Points on a hilly landscape, in no order, each with its height.
A climber steps from a point to the highest of its 6 nearest points, and stops where none of them is higher. Distance is the straight distance between rows; heights are no part of it.
lari: [-16  27  -1 -26 -20 -30 -19 -49]  (h 4.61)
temar: [ 23   7  37  43 -19  67  -5  -4]  (h 5.80)
rede: [-15  11  24  17   2  18 -11 -28]  (h 5.29)
Zesog: [-23 -25 -13   5  19 -18  -9   4]  (h 6.85)
romu: [-15   0   2 -15  11 -22 -15  -8]  (h 4.68)
sobil: [ -4 -13  31  37   4  29  -4  -9]  (h 5.05)
migid: [  3 -31 -15  37 -59   4   8 -24]  (h 4.62)
reb: [-17  -2   8 -18  28  -8   6  -3]  (h 7.17)
navo: [ 10  -6  20  44 -37  37   0 -29]  (h 5.26)
beku: [ -8   5  32  25 -24   3 -15 -38]  (h 4.87)
zigaz: [ 31   3 -69 -28  14 -29   2  36]  (h 6.75)
Nev: [-20  -6 -33  -5  -2 -33 -24  -5]  (h 5.21)
mesep: [-24 -25  -7 -11  42  -1   2  23]  (h 5.65)
fege: [-16 -32 -42   6   4 -41 -29   9]  (h 7.12)
kede: [-16 -42  16  40  15  20   4   8]  (h 4.92)
dabi: [-16 -29  30  24  40  27   3   5]  (h 5.30)
Gabol: [-11  20  46   7  27  29  -5 -24]  (h 5.61)
Dubod: [-11  -8  16 -22  54  12  17  21]  (h 5.96)
fepo: [-15  -7 -20 -21  27 -13   1  12]  (h 4.45)
gen: [-18 -10  15  -1  34   8  -5   4]  (h 5.98)
keze: [ -5  -7  16  30 -39  -4  -9 -34]  (h 4.89)
Zol: [ -2  28  43  33  -5  28 -20 -35]  (h 5.16)
ruf: [ 12  17 -12 -46   9 -20  12  24]  (h 3.66)
dodit: [  6  24 -23 -35  -6 -35 -13  -5]  (h 3.16)
pomuk: [-13 -39   6  47  -8  11   5   2]  (h 4.20)
mufi: [ 26   9   1  30 -25  88  19   7]  (h 6.50)
Fadok: [-23 -50  -5  36  18   7   8  23]  (h 4.64)
Bugi: [ -9  29  36  13  -3   7 -16 -46]  (h 5.11)
Fak: [ -9  29  23 -15 -10  -9 -22 -49]  (h 5.01)
sedov: [-16  16   3 -10 -15 -31 -19 -30]  (h 4.41)
nad: [  4 -13  25  43 -26  38   1 -14]  (h 5.28)
nazak: [-12 -18 -43 -22  24 -23  -4  24]  (h 3.48)
mari: [ 35  30 -34 -39  -9 -37   8  20]  (h 2.74)
pasaz: [-15   7   5  13 -27 -30 -21 -34]  (h 4.65)
Velat: [ 20 -28 -15  33 -24  76  30   4]  (h 5.83)
Dapig: [-26 -35 -22   4  36 -12  -7  14]  (h 6.15)
Nezi: [ 14   8  48  44  -9  54 -13 -22]  (h 5.47)
Pazi: [ -7  29  43 -34  42  20  14  -5]  (h 5.70)
muf: [-22   1  -5  -6   1 -16 -22 -21]  (h 3.87)
nagip: [-17 -44 -25  27  -2 -19  -6   4]  (h 4.71)
gobib: [-16   8 -35 -23   9 -35 -19  -7]  (h 3.93)
resel: [ 15 -22  12  40 -31  58  22  -3]  (h 5.76)
puni: [ 13  29  26 -61  22   2  42  38]  (h 5.20)
tepi: [ 47  35 -17 -27 -17 -31  15  47]  (h 1.84)
dupur: [ 42  14 -36 -25   7 -27  20  48]  (h 6.59)
zore: [ 10 -30   0  38 -31  48  24  -4]  (h 5.38)
sib: [ 20  35  15 -54 -11 -22  21  19]  (h 4.73)
teli: [ 41  20  -4 -24  -4 -26  26  56]  (h 2.95)
tefa: [ 70  33 -25   7 -13 -43  -3  58]  (h 0.49)
Sez: [-17 -10 -27 -13  14 -25 -21  11]  (h 3.67)
bivu: [ -6  29  37 -28  22   1   1 -25]  (h 5.60)
Fuzuv: [-17 -35 -23  38 -34 -17 -10 -19]  (h 4.11)
Lev: [  2  26  14 -53  13  -3  25  11]  (h 5.40)
tade: [  4   0 -35 -28  25 -25   1  28]  (h 6.57)
gimop: [ -3   1   6 -43  29  -3  22  32]  (h 5.49)
pomum: [-10  21  -9 -26  -4 -27  -5 -17]  (h 3.85)
sule: [ 25 -16 -16  18 -34  85  25  -1]  (h 5.93)
debiz: [-26 -16 -16  14 -17 -32 -20 -22]  (h 4.18)
Zav: [ 39  46  -9 -36 -27 -32   8  22]  (h 3.30)

Call two points neighbours if one is among the 6 nearest of the other. Go from one point of each pair to the other, from neighbour to neighbour, staying as high as possible. Name the lowest point that can't be avoided.
zigaz, mufi -> fepo
reb, fege -> Zesog
reb, mufi -> rede

Where does a climber stop that starts at each point below?
zore -> mufi
Zav -> reb
tepi -> zigaz
ruf -> zigaz
sobil -> mufi
muf -> fege
gobib -> fege
beku -> reb
teli -> zigaz
nad -> mufi
